Each row is a point on a landscape with many valleys, with its height.
From any point a ball rolls to the lowest of the 2 points nearest to it. It stops when none of these is lower. Distance is the straight distance between rows; heights are no part of it.
Podov: [-21  15 -28 -12 -11  32 -15  -6  -2 -26   2   8  12  13   7  12  16  -6
  18  -2  30  17  -1   2  -1  39]  h=596
Komul: [-19 -31  28  11  -9  34  -3  17  -6 -27   9 -23  13 -19  20 -25  53  -2
  -2 -35   1  27  -6  -1  -1 -16]  h=328
Vefop: [ -4 -40  24 -31   4  -9  31 -19  21  18 -20 -36 -31 -26 -33   0 -20   0
 -14 -38   7  12 -22  23  -7 -35]  h=188
Zizof: [ 44  12  12  -2   9  16 -15  -2  -5 -20  -2  32  33 -21  39  16  34  63
 -16 -43  20  29  10 -27 -37 -34]  h=207
fam: [-20 -16  23  12  -8 -22 -11  34  10 -14   2 -28 -23   9   2 -21   9 -22
   1  31 -18   9 -13  -6  16 -24]  h=511
luru: [-19  -9 -26  13 -14  -6  -6   3 -34  15  12 -15   9  12  -4 -34 -21 -23
  35  18 -13 -35   2  10  13  29]  h=260
tuv: [ 43  24 -21 -10  20  41 -18 -22  11  -2  -9  40  16  -6  18  28  27  15
 -31 -25  21  28  24   7 -28  28]  h=739
kaduz: [  7  27 -26  19 -13  28 -40  19 -29 -37  29  20  13   8  34   6  16  -4
  37 -24  32   2  18 -27  29  29]  h=667
Gazir: [ 14   8   9  31   6  46 -17  28  -6  16  31   6  29 -22  28   1  28 -32
 -22  10  -1   8  17  11   7  39]  h=270
Rafe: [ 10 -29  12  31   1  43 -11  13 -20  18  30 -21  18 -23  20 -25  13 -40
  -9  -8 -12  -8  14  22   9  22]  h=195
Tikub: [ 16  -5  19  25  -1  -3 -18  18 -30 -30  22   8  15  -9  39 -16  21   8
  19 -40  20   3  15 -35  21 -24]  h=491
Med: [ 17  10  -9  33 -13  36 -38  24 -40 -22  31  10  22  -9  47  -6  31  -9
  18 -35  20   9  23 -29  20  19]  h=702
Kenu: [ -2   2 -20 -36 -15 -47  24 -21  17   9  -9  -1 -22   2 -29  -1 -26  -5
   0 -13   7   5   2   8 -14  -2]  h=306
goba: [-29  21 -28  11 -12 -20 -11  15 -27  24  -3   2  12  20 -11  -7 -28   3
  30  60 -25 -41  -9   0   9  26]  h=877
gora: [ 16 -13  58  25  22   6  21  12  22  26  26  -5  26 -46  18 -28  44   3
 -34  -4 -26  19   8   4 -32 -35]  h=458
fozim: [-12  10 -14 -24   1  12  13 -18  30  -5 -13   8  -5   7 -16  29   6   0
 -17   3  12  21  -2  15 -13  20]  h=521
dag: [-24  -5   9  26 -21   3 -30  43 -21 -19  22 -33 -13  18   6 -26  13 -37
  16  42 -18  -8 -18  -9  37  -3]  h=468
reni: [-15 -36   2  13  -4  20  -8   1 -26  -5   0 -49 -10   6  -8 -33 -11 -24
  19   0 -22 -17 -13  17  17  -6]  h=301
tupus: [  6   1 -17 -55 -14 -27  33 -37  15  18 -14   0 -28  -4 -38  23 -34  18
 -12 -26  16   8 -12  17 -18  -7]  h=254
sali: [  8 -27  54  21  26  50 -12  25 -16   8 -11 -23  20 -27  16  -5  22  17
 -17  15 -22  -5 -28   0   3 -34]  h=599
toral: [-10  -3 -23 -32 -18 -25  11 -23   5  -8   0   0 -12  10  -7   2 -16  -7
  11 -22  20   3  10   3  -4  12]  h=351
Doka: [-16  26 -21 -45 -23 -43  33  -9  41  -2  -5  12 -33   8 -31  35 -11   4
 -31   3   7  26  -6   6 -18  -3]  h=419
fur: [-31   5  -2  -4  -2  -8   3  15  13  -5 -14  -6 -10  18 -16  10 -11  -5
   1  40  -4   8 -21  -1   8   5]  h=539
kuve: [ 38  20  34  21  16   8  -4  21   9   6  17  37  35 -27  40   1  40  16
 -29   1  -7  21  15 -32 -19 -18]  h=346
manug: [ 27  13 -21  -5  16  31  -8 -13   7  -1   7  29  18  -9  18  17  21  -9
 -17 -15  16  22  32  10 -19  37]  h=763
nefo: [ -4  -7  30  11  33  31  19  -4  35  24 -37 -13  -8  -5 -33  22  -8   7
 -22  25 -23  -2 -20  22  -3  -7]  h=330
Goleg: [-10 -35  36  19 -14  10   5  15  -5 -23  22 -34   6 -17  19 -43  50 -18
  -6 -30 -12  21   0  -3   1 -34]  h=374
simiz: [ -1 -32   2  26  13  37  -2  -4 -11  26  16 -33   4 -19  -4 -24  -7 -37
   2  -6 -20 -19  12  42   3  27]  h=247
tem: [ 10  -3  35  42 -13  26 -15  46 -17   6  47  -9  29 -31  41 -30  46 -24
 -19   6 -12  10   2 -16   6  -9]  h=131
Kema: [-16  25 -17  19 -13 -28 -10  26   8  14  22  12   2  15   0  -9  -5 -31
   4  56 -16  -5  12  -5  10  31]  h=549
Rud: [-11  11  -5  17  -7 -32 -13   9 -16 -31  28   7  -9  21  12  -8  -6 -11
  36 -11  19 -17  18 -25  31   1]  h=476
kefum: [ 20  18 -24 -10  12   9 -14 -21 -15   7 -22  30  14  23  -3  20 -30  23
  11  25   3 -19  -7 -15   7  17]  h=553
kezu: [ -4  38 -26 -27   3 -11  24 -18  42  14 -23  36 -12  22 -42  37  -5  13
 -34  31 -10   8  -4   4 -22  12]  h=792
Dena: [ -8 -21 -11  -9 -11 -25   3 -12 -26 -12  -1 -15  -6  13  -5 -19 -30  -9
  36 -27   5 -19   3  -8  20  -9]  h=334
sel: [ 37  32  23  13  21 -15 -16  14   7  -2 -12  49   0  20   9  25 -13  14
 -17  36  -2  -3  -1 -44  21 -20]  h=624
nunam: [-20 -17  13   1 -20  15  -1  11  -4 -40  17 -16   5  -3  21 -15  51 -13
   1 -38  18  33   0  -8   8  -6]  h=269
fuleg: [-10  -6  -5   4 -17 -35   3 -12 -28 -49  22  -7 -23  28   4 -13 -14   7
  45 -61  28 -20   8 -22  36 -21]  h=465
Bini: [-31  36 -36  11 -19 -49  -7   3 -20  -3  18  16   1  28  -4 -13 -16   4
  49  24   1 -41  13 -17  16  27]  h=210
gizog: [ 11 -12  50   2  23   5   7  12  15   7 -18   6   5 -13   4   0  12  12
 -30  11 -15  18 -17 -13  -4 -35]  h=438
pakev: [-23 -35  -3  20  -9   5 -15  14 -28 -10  10 -64 -25  14 -13 -43  -4 -32
  22  21 -43 -23 -20  21  24 -16]  h=337
Guke: [-20  11 -14   7 -15  -8 -18  15  -9 -27  18   7  -3  20  10  -2   8 -16
  28  13  14  -4   5 -19  26  12]  h=439
fipaz: [-18  -1  -8   6  15  40   5  -7  10  20  -6  -6  10  -5 -18  13  -3 -12
   3  22  -5 -14  -2  33  -7  38]  h=466
gino: [-43   9 -34 -35 -41 -64  40   1  23  15 -10 -17 -39  -5 -44  18 -32  16
  -3   3  -5   9 -21  16 -23  -8]  h=340
gis: [ -9   6   7   9  27  20  32 -16  37  35 -44  -3 -15  -1 -58  24 -29  13
 -19  27 -29 -19 -19  30 -10   3]  h=256
nusiz: [ 10  -1   7 -19  16  15   6 -20  15   3 -34  15  -2   5 -17  29 -20  19
 -16  10   1   9 -18  -1  -3  -7]  h=632
vin: [-29 -18  11  -9   8  12  29 -11  43   0 -11 -36 -20 -16 -28   8   9 -13
 -11 -20   9  15  -2  43 -16   3]  h=461
Romo: [-13   4   7 -40 -16 -30  22  -8  33 -11  -6   3 -28   0 -15  23  -7   4
 -23 -12  19  32 -10  -7 -12 -18]  h=367
Sigi: [ 34   4   3  -9  17 -37   6 -10   7  27 -10  26  -5   5  -5  -2 -36 -10
  -9   8  -6 -10  17 -15   6  -6]  h=625
Tovi: [ -6 -14  33   4   9  53 -13  18 -15 -26 -22  -8  16  -8  18  12  27  29
  -3  -4   9  14 -32 -12   4 -25]  h=830
Turi: [ 36  13   5 -13   0  -5 -14 -11  -2 -33   6  30  11 -11  39  15  29  46
  -9 -57  34  30  11 -28 -18 -27]  h=280
Gez: [ -6  24 -41  -3 -17  32 -35  -3 -20 -33  12  15  11  17  21  12  17   3
  32  -8  35   7   3 -13   8  41]  h=627
Mevof: [ 23 -20  43  20  18  46 -14  22 -29   1 -10  -6  40 -38  29  -8  30  35
  -8  -4 -20  -2 -19 -23 -13 -41]  h=559
defad: [ -6  10  46  33  22  55  13  22  39  10  11  -2  20 -34  10  15  59  -2
 -32  14  -5  21  -1  16 -13   3]  h=378
fen: [-31  21 -36  -1 -25 -66   4  -9 -29  21   2   4   3  22  -7 -20 -30  16
  46  19  -8 -50   8  -6  -1  14]  h=266
fozat: [-10 -10   1  24 -24 -11  -6  13 -17 -29  35 -10  -1   6  20 -37  27 -35
  18 -24   4   7  22 -11  28   3]  h=138
zogop: [-30  -1 -25 -16 -24 -41   8 -12 -28  -6 -11 -10 -14  22 -21  -3 -52  18
  42  -5   5 -38 -17  -8  18 -17]  h=329
Per: [ 26  11  20   5  11  45  -8   7  -1 -13  -7  23  37 -27  29  21  44  54
 -21 -25  11  33  -4 -22 -38 -22]  h=96
Lel: [-11 -29  -3  -1 -12 -31   2   0 -27 -19  -6 -35 -25  19 -11 -27 -37  -9
  36 -18 -10 -31 -12  -9  28 -32]  h=377
mokog: [  0 -12  -3  15  -3  22 -13  12 -14   1  24  -9  14  -4  17 -19   5 -34
   4  -1  -5   1  12   7  12  30]  h=135
paser: [ 44 -20  19  13  33  37  -3  -7  -8  34  -8   9  24 -27  16  -2   0  -4
 -19 -20 -10  -4  18   6  -9  10]  h=422
Fata: [-23   4 -22 -57 -37 -45  37 -21  16  10 -13  -7 -41   2 -42  28 -39  23
  -5 -15  11  12 -21  15 -14  -7]  h=299
bovu: [ 14   1  55  26  27  11  22  19  42  29  12   6  14 -33  12  -8  39  -8
 -46  17 -24  23   9   8 -24 -13]  h=503
Pumok: [ 10 -29  18  38  -2  63 -22  33 -42  -1  30 -26  34 -34  33 -23  37 -17
  -4 -24 -13  -3   2   3  13   3]  h=758
savol: [-22  21 -33 -15   3   2  17 -26   2  34 -34  15  10  13 -37  19 -25  26
   3  36 -15 -27 -16  16 -21  26]  h=526
gor: [ 28  -4  39  16  15  24 -14  22 -22 -10  -6  19  34 -23  38   1  23  34
  -8   1  -3   6 -12 -39   0 -38]  h=518
Repe: [ 29   1  -2 -17 -11 -20 -10 -24 -10 -41  14  20   0  -1  35   7  20  38
   4 -79  42  22  22 -22  -4 -29]  h=335
dobi: [ 11  53 -23 -17   2 -42 -11  -8  13 -26   7  47 -11  30  -2  34 -12  21
  12  19  23  -9  12 -24  12   2]  h=814
Zeles: [ -6 -33  21   2   1 -22 -10   9 -24 -13 -19 -38 -29   9  -6 -19 -27  -3
  20   0 -19 -27 -22 -13  26 -45]  h=414
Tus: [ -8  -1 -10 -16 -23 -27  -6 -23 -24 -51  14   2 -23  22   9   9 -17  25
  33 -61  40  -2  -3 -22  22 -19]  h=423
goza: [-24 -20   8   1 -13 -43   8  28  18  -8  -9 -33 -34   8 -14 -15 -15 -16
  -5  23 -20   8 -19   1   3 -27]  h=528
tibid: [ 24 -17 -15  -4  25  17   7 -26  -9  31 -10  -1  13 -12  -8  -8 -25 -13
   1 -14  -1 -15  16  22  -8  26]  h=336
reva: [  0 -19   9  24   0  67 -27  28 -40 -11   1 -23  24 -19  28  -9  29  -4
   9 -11   1  -1 -13  -1  12   1]  h=783
beles: [ -6  10  -7  30 -13 -41 -11  31   2   9  42   2  -5  15  10 -27  -7 -48
  10  38 -15  -9  29  -5  23  20]  h=530
dobo: [ -4  22 -37   8  -9 -24 -13  -3 -24   9  25  21  12  18   5  -5 -20 -14
  34  24   2 -32  22  -8  17  32]  h=139
poz: [-31 -13 -36   6 -19 -53  18  -3  -3  41  -3 -32 -16  -1 -32 -46 -35 -12
  25  16 -35 -27   1  37 -15   7]  h=384
koral: [ 45  20   8 -13   6  20 -24 -15   3 -26 -20  40  14   0  21  35  15  60
 -27 -16  21  23  -9 -24 -10 -29]  h=722
dokat: [ -3 -34  29  29 -15   8 -10  20 -25 -25  22 -38  -3  -4  21 -46  35 -27
   9 -16 -21   4  -1  -5  22 -26]  h=411
nes: [  3 -25  29 -12  23 -12  35  -8  36  32 -27 -27 -31 -23 -42   6 -22   4
 -22  -7 -12   8 -18  28 -10 -29]  h=108
bigu: [ 13   1   3 -18 -12 -26 -12 -20 -14 -52  17  10 -17  10  22  13   2  35
  19 -69  50  13   6 -26  12 -32]  h=383
rifik: [ 34  16 -15 -47   1 -46  32 -32  35  31 -12  27 -26  -2 -35  19 -26   3
 -37  -8   7  17   8   3 -20 -12]  h=705
rem: [ 32  16 -11 -25  14   0   8 -26  27   1  -8  33   3  -3   5  16  14  -4
 -37 -18  14  26  21   1 -21  10]  h=598
Rafuf: [-18  10 -21   3  12  18  18 -17  13  41 -20   6  12   1 -33   8 -20  -2
   2  36 -17 -22  -4  32 -18  35]  h=495
rine: [ 46 -13  -9   6  28  25  -9 -20 -19  32  -6  18  22 -13  14   2 -24 -11
  -4 -14  -4 -14  23  -2  -6  24]  h=382
buzi: [-31   5 -37 -15 -30 -62  19 -15 -23  32 -12 -13  -6  13 -19 -30 -39  18
  41  -1 -14 -37  -2  10 -11   7]  h=311
Piro: [-14  -5  -7 -19 -14 -49   3 -15 -26 -22  -7 -10 -31  20 -17   3 -51  25
  38 -26  20 -31 -15 -17  28 -32]  h=364
kal: [ 14  15   7  26   4 -27 -17  26  -4   5  37  17   3   5  26 -13   7 -34
   2  24  -3  -5  29 -23  22  12]  h=551
Tak: [-31   5 -33   4 -28 -35   4 -16 -29 -42  23  -6 -16  36  -3 -20 -15   0
  56 -39  25 -24  13 -17  32   2]  h=504
sov: [-10  -3   3   2   0  15   2   5  16  -7  15   1   8 -10  12  -7  35 -27
 -10 -13  13  31  18  10  -7  20]  h=363
zepo: [ 14  14   5  24  27  66  -1   0  16  20   1  13  22 -17   4  30  25  -6
 -27   0   2   8  14  22 -11  38]  h=369
Senab: [-36 -17 -24 -13 -16   2  13 -15   0   3 -12 -34  -8  10 -29 -12 -15  -9
  19   5  -5  -9 -14  25  -6  19]  h=339
gepu: [  5  -7   4 -17   3   2  -5  -9  -3 -16 -17   5  -3  10   3  12 -10  15
   2  -4  11   6 -10  -9   5 -10]  h=666
kof: [-29 -17  -6  -9  -2  26  18 -16  17  -9  -4 -25  -5  -8 -12  -3  13 -19
   0 -27  15  14   8  32 -12  24]  h=420
Kibe: [ 33  18  -5  -9  18   8  -7 -16   5   2 -33  42   4  17  -8  30 -22  24
 -11  20   1  -4  -8 -19   4   0]  h=592
nifum: [ -1  18 -35 -14  -5  -3 -13 -28 -25  -4 -16  19  11  29  -3  12 -33  28
  37  12  11 -32  -7  -8   0  19]  h=516
Dibo: [ -9 -14  20 -29  -5 -10  21 -11  26 -10 -11 -15 -16 -11 -13  15   6  -1
 -24 -27  19  33 -10  10 -15 -16]  h=313
Lifas: [ 28   6   9 -15   7  10 -17  -6  -6 -29 -21  26   5   7  18  28  -3  38
  -8 -10  22  14 -12 -23   7 -18]  h=696
migu: [ -8  15 -15 -13  19  42  14 -30  27   5 -19   8   5   3 -29  35   6  13
 -12   3   9   4  -4  31 -18  30]  h=474
rez: [-43   8 -25  -7 -16 -46  26   9  41  14  -3 -17 -21   3 -32  -1  -8 -15
  -9  25 -10  11  -2  24 -20  15]  h=415
nog: [  8 -13   6 -36   6 -18  37 -23  25  30 -31  -9 -27 -12 -46  18 -38  10
 -18 -15   0   4 -19  16  -9 -19]  h=190
numis: [ -2 -33 -15   5  10  29   6 -24 -13  21   3 -22  12 -15  -8 -18 -13 -24
  13 -24   2 -15  15  34  -4  35]  h=291
Pid: [ 33 -18  34  33  41  47   3   6   5  44  -6  -6  18 -34   7  -1   2  -3
 -27  -1 -27 -16  12  24  -7   7]  h=459
mubel: [-44 -10  -6  -3   7   3  30  -4  34  20 -27 -41 -24  -7 -50  11 -22   2
   2  16 -15 -12 -22  47 -14  -3]  h=453
kov: [  4   2   9  18  13  42   1   7  15   9  15   4  19 -21  17   5  31 -24
 -21   2   1  12  19  18  -9  34]  h=317
pigib: [  8 -11  11   9   0  24 -21  11 -27 -27   2   6  24 -17  38  -4  29  16
   5 -36  20  18   5 -27  -2 -12]  h=442
tinet: [ -6   0 -26   0  -2 -10  -1 -10 -19  20   2   6  11  12  -3 -10 -28 -12
  23  21 -10 -23  10   1   4  28]  h=209
kigi: [-25  48 -50 -40 -30 -38  -3 -36 -12 -20   6  28  -5  35  -5  24 -15  40
  34   2  28 -24  -3  -4 -12  16]  h=454
pum: [-37   5  -9   8 -18   2 -15  30   2 -10   0 -14  -7  19  -7  -4   2 -20
  17  48  -8   0 -19  -4  17   8]  h=512
Leba: [ 11  32   6   9   6 -16 -12  17   8  -3   0  39   3  19   4  15  -4  -5
  -9  46  -8  -1   5 -30  15   7]  h=594
zaful: [-37  16 -36  -1 -26 -64  13  15  20  15   2  -4 -13  15 -21 -12 -15 -17
  12  37 -17  -4   6  10  -8  16]  h=449
febem: [ 47  49  -5 -23   1 -12 -21 -19  24 -37   1  59  -9  25  19  44  15  46
 -30 -11  25  19   5 -29  -4 -22]  h=769
vik: [ 34 -42  33   7  29  23  -1  -7 -26  20 -13 -16  18 -31  18 -20  -6   2
  -5 -33 -10  -8   1   0  -5 -21]  h=118
suro: [-13  27 -47 -42 -18  11  -8 -36   6 -26  -9  25   0  24  -8  30   0  31
   9  -5  36   7  -9  11 -14  27]  h=595
tidu: [-22   1  39  21  16  32  13  20  49   2  12 -18   0 -21  -6   4  48 -15
 -24  17  -7  31  -1  24 -10   5]  h=432
fes: [ 23 -43  28  15  10  26  -9   8 -39   0   5 -23  18 -23  24 -34   5  -4
   8 -31 -15 -12  -3  -6   8 -26]  h=189
nar: [-10 -31  12 -35 -13 -26  27 -16   9  -2 -11 -26 -31 -10 -20   2 -20   1
  -6 -40  16  18 -13  10  -3 -29]  h=246
zov: [-14 -13   2  -1  24  27  21 -25  14  33 -38 -22  -5  -3 -43  18 -34   8
   3  14 -16 -26 -17  37  -9  10]  h=184
zavob: [ 13 -36  24   3  27  21   4  -4  -8  21 -17 -22   1 -14  -2 -15 -17  -8
  -3  -5 -13 -11  -9  12   0 -13]  h=28
Mevuv: [ 33   9  21  22   5   5 -13  22 -11  -5  31  28  34 -23  50  -9  40   1
  -8 -20   6  20  29 -30  -8 -11]  h=282
Dazo: [-36 -11 -25   6 -11   9   3  -1 -15  16   5 -27   6   3 -17 -19 -12 -21
  24  23 -17 -22  -3  27  -1  36]  h=300
Tivub: [ 18  42 -23 -46  -6 -24  25 -35  40  10 -15  48 -26  21 -41  38 -14  26
 -48   9  -3  13  -2  -2 -19  -4]  h=760
pedu: [  7  36 -11   0   4 -54 -11  -1   2  -8  10  35  -7  25   0  10 -18  -1
  14  22   8 -17  16 -30  15   1]  h=834
giv: [ -1   2  34  10  19  50   4  13  22  -8  -6   4  19 -24  10  18  45  11
 -24   4   0  26  -9   3 -14  -5]  h=307
vimav: [-15 -30  -9 -21 -11 -34  15  -8 -10  11 -22 -34 -27   4 -29 -15 -42  -1
  19  -6  -6 -17 -18   7   1 -18]  h=242
gumod: [-11   9   1  11  26  57  11 -12  31  15  -9   2   8  -8 -20  31  14  -5
 -16  12   2  -1   4  37  -9  39]  h=426
Sos: [ 20 -22  33  30  33  22  -5  19  -9  36 -10 -20   1  -8  -5 -11 -23 -16
 -19  40 -42 -20 -15  16  11  -6]  h=519
pefa: [ 43  29 -14 -37   1  15 -12 -27  23 -30  -5  39  -1   4  20  36  31  43
 -35 -34  33  37   9  -5 -32  -5]  h=671
Bav: [  8  -8  39  18  30  29   9   9  18  15 -20  -3   5 -11  -7  13   7   4
 -29  26 -19  10 -18   6  -5 -12]  h=390
Tukub: [-11  -7  17  23 -25   5 -11  28 -12 -36  34  -9   9  -5  31 -34  57 -25
  14 -29   5  25  13 -20  16 -10]  h=202
godav: [ 12   3  29  42  -4  51 -13  43  -8  16  45  -8  30 -37  34  -9  49 -24
 -29  11  -7  15   7   4   2  11]  h=203
pib: [ -6 -31  -6  -8  10  -9   9 -11 -18  27 -29 -33 -11   2 -30 -18 -48  -3
  17   5 -20 -30 -20  22   0  -5]  h=185
kedun: [-43  -2 -25 -20 -30 -56  34  10  44  10  -9 -31 -40  -3 -40   9 -20  -8
 -11  11 -10  21 -14  25 -17  -9]  h=381
namez: [ 27  -4  18  21  12  -7  -6  14  -1  19  17  17  10  -8  23 -11  -1 -25
 -14  18 -11  -3  17 -13  10   2]  h=574
Kipan: [-35 -22 -23  -8 -12  24   8 -17  -6  -7   0 -30   5   7 -11  -9   0 -16
  24 -17  14  -1  -3  25  -2  27]  h=380
zigo: [  9 -16  32  24  13  24 -24  33 -28   2  -5 -17   4   3  14  -5  -7 -15
  -2  41 -25 -20 -21 -10  28 -12]  h=566
tur: [-52   7 -30  14 -26 -34   7  20  17  17   5 -23  -9  14 -22 -22  -3 -19
  15  46 -28  -9  -3  23 -12  26]  h=475
rin: [-16  26 -42 -24 -13 -10   2 -33 -19  23 -25  21  14  28 -19  10 -28  40
  25  27  -3 -35 -14   6 -19  26]  h=548
Pari: [-19  -7 -22 -29 -13 -31  15 -19 -16  16 -27 -18 -15  12 -27   1 -51  24
  30   5  -3 -29 -25   7  -2 -10]  h=289
bis: [-17   8  -4  -1 -10   1  -7  11   8 -21  16   2   1   5  13  -2  23 -23
   4   0  17  24   8  -8   8  14]  h=399
Mut: [-27  -9 -36 -17 -21 -52  29 -19  -9  49 -17 -21 -10  -2 -34 -33 -36   1
  23   1 -15 -30   0  30 -25  10]  h=349
zat: [-27   4 -21  29 -25 -35  -1  28   7   8  36 -20 -13  13  -2 -40   3 -50
  13  38 -23  -1  19  12  12  21]  h=513
naf: [ -3 -26  35   0   0 -25  -2   9 -13 -16  -9 -23 -19   0   6 -17  -8   2
   4 -12  -5   1 -10 -18  18 -46]  h=450
Mos: [-19  10 -14   9  -6 -41  -5  23  -8  13  -6   1  -8  22 -15  -3 -36  -4
  23  54 -25 -33  -7 -11  11   1]  h=864
firar: [ 26  -3  49  11  18   0  15  13  14  13  10  16  32 -32  28 -17  38  12
 -32   1  -8  23   8 -22 -29 -37]  h=404
zimi: [ 29  -2  47   7  21  -6  -7  14  -2  -1 -11  17  15 -11  20   0   9  18
 -12   6  -6   9  -7 -31   3 -40]  h=478
Mov: [-17 -15 -18  12 -19  -3  -3   4 -16  -9  26 -16   2  11   4 -35   4 -42
  23  -6  -4  -3  21   4  17  21]  h=70
mati: [-36 -10 -22 -31 -10   1  25 -26   7   1 -15 -18 -14   4 -31  11 -16   4
   6 -11  13   1 -15  25 -14  13]  h=379
Zala: [ -2 -32   9  -7  26  25  11 -11  -5  20 -35 -30  -7  -9 -28   2 -32   1
   3   3 -14 -22 -22  24  -1  -6]  h=114
Puge: [ -3  -9  21   2  -1 -48  -2  14   0 -20   4  -8 -24   9   9 -12  -9  -8
   8  -1   0  -5   4 -27  24 -32]  h=480
som: [ 13  17 -43  -2  -2  17 -16 -19 -16   7  12  27  18   6  12   3  -2 -13
  10   1  12  -9  26   2  -7  49]  h=802
buvi: [ 50  18   1 -32  12 -48  20 -28  20  28 -17  34 -22   0 -16  17 -36  10
 -24  -9   3   1  10 -18  -6 -25]  h=678
Fize: [ 19   3  46   4  20 -10  28  -4  51  23   5  10   1 -23   4  -5  31 -12
 -47  -1  -6  35  14   4 -27 -13]  h=536
sef: [ 64  13   3 -16  22 -44   2 -23   8  20 -10  43  -5  -1   1   9 -30   7
 -12 -18   7  -5  22 -24   2 -19]  h=653
Lada: [ 24  -9  30  30  37  36   4   6   5  40 -11   0   9 -17 -13   5 -14 -15
 -28  31 -32 -19  -1  22   1  12]  h=492
Fitad: [ -5  15  -6  11  -2 -55 -10  17  -5  -2   2  12 -14  24  -6  -2 -35  -2
  23  31  -5 -30   7 -24  19 -11]  h=850
mubu: [ 33  33 -26 -37   3  -1  -5 -29  21 -17  -4  44  -5  19   3  29   9  20
 -30 -12  24  25  13  -2 -20   6]  h=633
Bomu: [ 29  52 -19 -26  -1 -27 -20 -21  19 -36   0  52 -14  34   1  46  -4  37
 -12   5  28   4   0 -23   6  -9]  h=793
zubo: [ -2 -10 -17  -3  -1   2 -13 -10 -25 -10  -2   2   8  13   7  -6 -24  -3
  30  -8   7 -16   2  -8  11  12]  h=276
Tesov: [-20  -5  23  -3  11  15  21  -2  43  -3  -4 -14  -4 -16 -11  14  33 -11
 -22  -5   8  29   0  26 -18   2]  h=477
lameg: [ 16   9  28   4  20  44   3  -1  21  -8 -14  21  22 -23  10  25  45  38
 -33 -10  10  32  -7  -8 -25 -15]  h=219
mefal: [ 18   6 -13  -4  10   4  -5  -8   2   6  10  19  13   0  12   3   5 -19
  -2  -6   9   6  26   0  -8  28]  h=784
Feko: [ 13   0  16  30   9 -27 -21  10 -29 -30  26  11  -4   6  27 -14  -3   0
  30 -31  17 -23  23 -32  34 -20]  h=520
gupaz: [-17  26 -30 -27 -11  21  -6 -16  12 -19  -9  17   2  19  -4  26  10   9
   2  15  25  12  -8   3  -7  32]  h=563
Balun: [ -6 -18  16  12   6  48 -25  18 -34 -24 -13 -14  13  -3  20   4  14  10
  13   0   4   6 -28 -16  19  -8]  h=806
fepo: [-34  25 -47 -33 -36 -45  11 -33 -12  -8   7  12  -9  29  -8   3 -17  19
  35 -10  21 -17   6   1 -12  17]  h=427
ruz: [  6 -50  10  16   1  29 -12   3 -39  -7   0 -35   0  -6  12 -31  -1 -20
  16 -26 -15 -17  -6  10  15 -11]  h=251
Soze: [ 30  -2   4  12  13 -16  -9   3 -12  19   6  21   9   5  11 -10 -27 -17
   4  14 -10 -20  21 -14  16   6]  h=597
Kanim: [-14 -22  16  21 -11  17 -21  31 -23 -20  18 -28  -2   5  19 -27  21 -26
  13  12 -11  -2  -7  -6  28  -9]  h=443
ful: [-48 -20 -18 -28 -13  -8  34 -17  21   9 -23 -40 -30  -8 -47  13 -24  11
   8  -9   2  -2 -25  38 -19   1]  h=416
lado: [  8 -20  43  34  14  42 -23  35 -24   7   9 -31  13 -14  21 -14  21 -13
 -14  31 -32 -14 -22  -2  17 -20]  h=591
Bol: [ 44  33 -21 -59  -2 -24  22 -42  33   7 -10  41 -28   5 -28  37 -13  22
 -44 -20  14  17   5   3 -24 -12]  h=731
vug: [-20  10 -41 -44 -32 -31  13 -37  -4 -21  12   6 -10  23  -8   6 -12   8
  25 -38  33   5   9  -1  -5  15]  h=392
Moti: [-18  -3   3  -1 -12 -55   4  19  12  -7   2 -13 -30  13  -8  -9 -21 -15
   4  21  -6   1   2 -13  15 -20]  h=506
rov: [ 15   4  24  36 -12  14 -10  36 -10  -7  52   5  35 -32  48 -28  59 -14
  -7 -18   1  21  24 -26  -2  -8]  h=208
Gusi: [  5 -17  18  23  16   5 -18  26 -17  18 -12 -20  -6   5  -2  -8 -27 -18
  -2  58 -39 -30 -20   2  20 -10]  h=543
sata: [ 59  42  -6   0   9  13 -35 -11   9 -35 -10  61   3  15  27  40  23  62
 -24 -16  23  17   1 -35  -7 -18]  h=745
nuli: [-30  -2  10  21  -7  -5 -21  46   2 -11   1 -31 -22  13  -3 -10   3 -26
   8  60 -28  -3 -25  -9  24  -8]  h=490
Siseg: [ 43  30  -8 -13  16  40  -9 -24  30 -13 -17  41   7  -2  13  36  37  45
 -49 -30  17  37   9   2 -36   1]  h=704
zovu: [ 14 -10   2  38 -16  45 -28  33 -46 -16  33  -6  28 -20  43 -25  36 -19
  12 -35   3   8  13 -15  20  10]  h=729
segir: [ -2  29  -7   9   0  -7  -7  21  18  11  -1  21   7  14  -4  13  -5 -18
  -9  61 -12   3  -2 -10   9  26]  h=571
fusi: [ -9  39 -43 -22 -16 -16 -15 -21 -15 -22  -4  28   6  35  -1  23 -18  38
  38  11  28 -23  -7 -13   9  15]  h=483
fadi: [  2 -11  18  11   4  45  -7  16 -15 -16   8  -4  28 -28  33  -8  48   9
  -6 -31  11  25   4  -6 -13  -4]  h=391
girel: [-12 -31  29  27   7  39 -16  21 -14   8   5 -41  -4 -13   2 -20  10 -26
  -4  23 -26 -12 -14  21  14  -6]  h=613
zabu: [ 27   8  19 -12  19  -7  23 -13  38  12   1  17   1 -17   8   3  28  -8
 -41 -21  10  32  28   5 -23  -5]  h=565
luku: [-34  -2 -26  26 -16 -18   2  18  15  25  24 -26 -11   3 -19 -31  -2 -38
   1  43 -31  -4   7  38  -7  32]  h=494

Call two points neighbours if one is among the 2 nearest of the other. Go from one point of each pair to the other, from neighbour to neighbour, staying as low as possible. Name the highest point that can't be avoided.
dobo / nes => rin
tem / Per => Tak
Senab / Per => Tesov

For each start below, name the point where the ball stops.
mefal => tem
som => tem
lado => Mov
goza => dobo
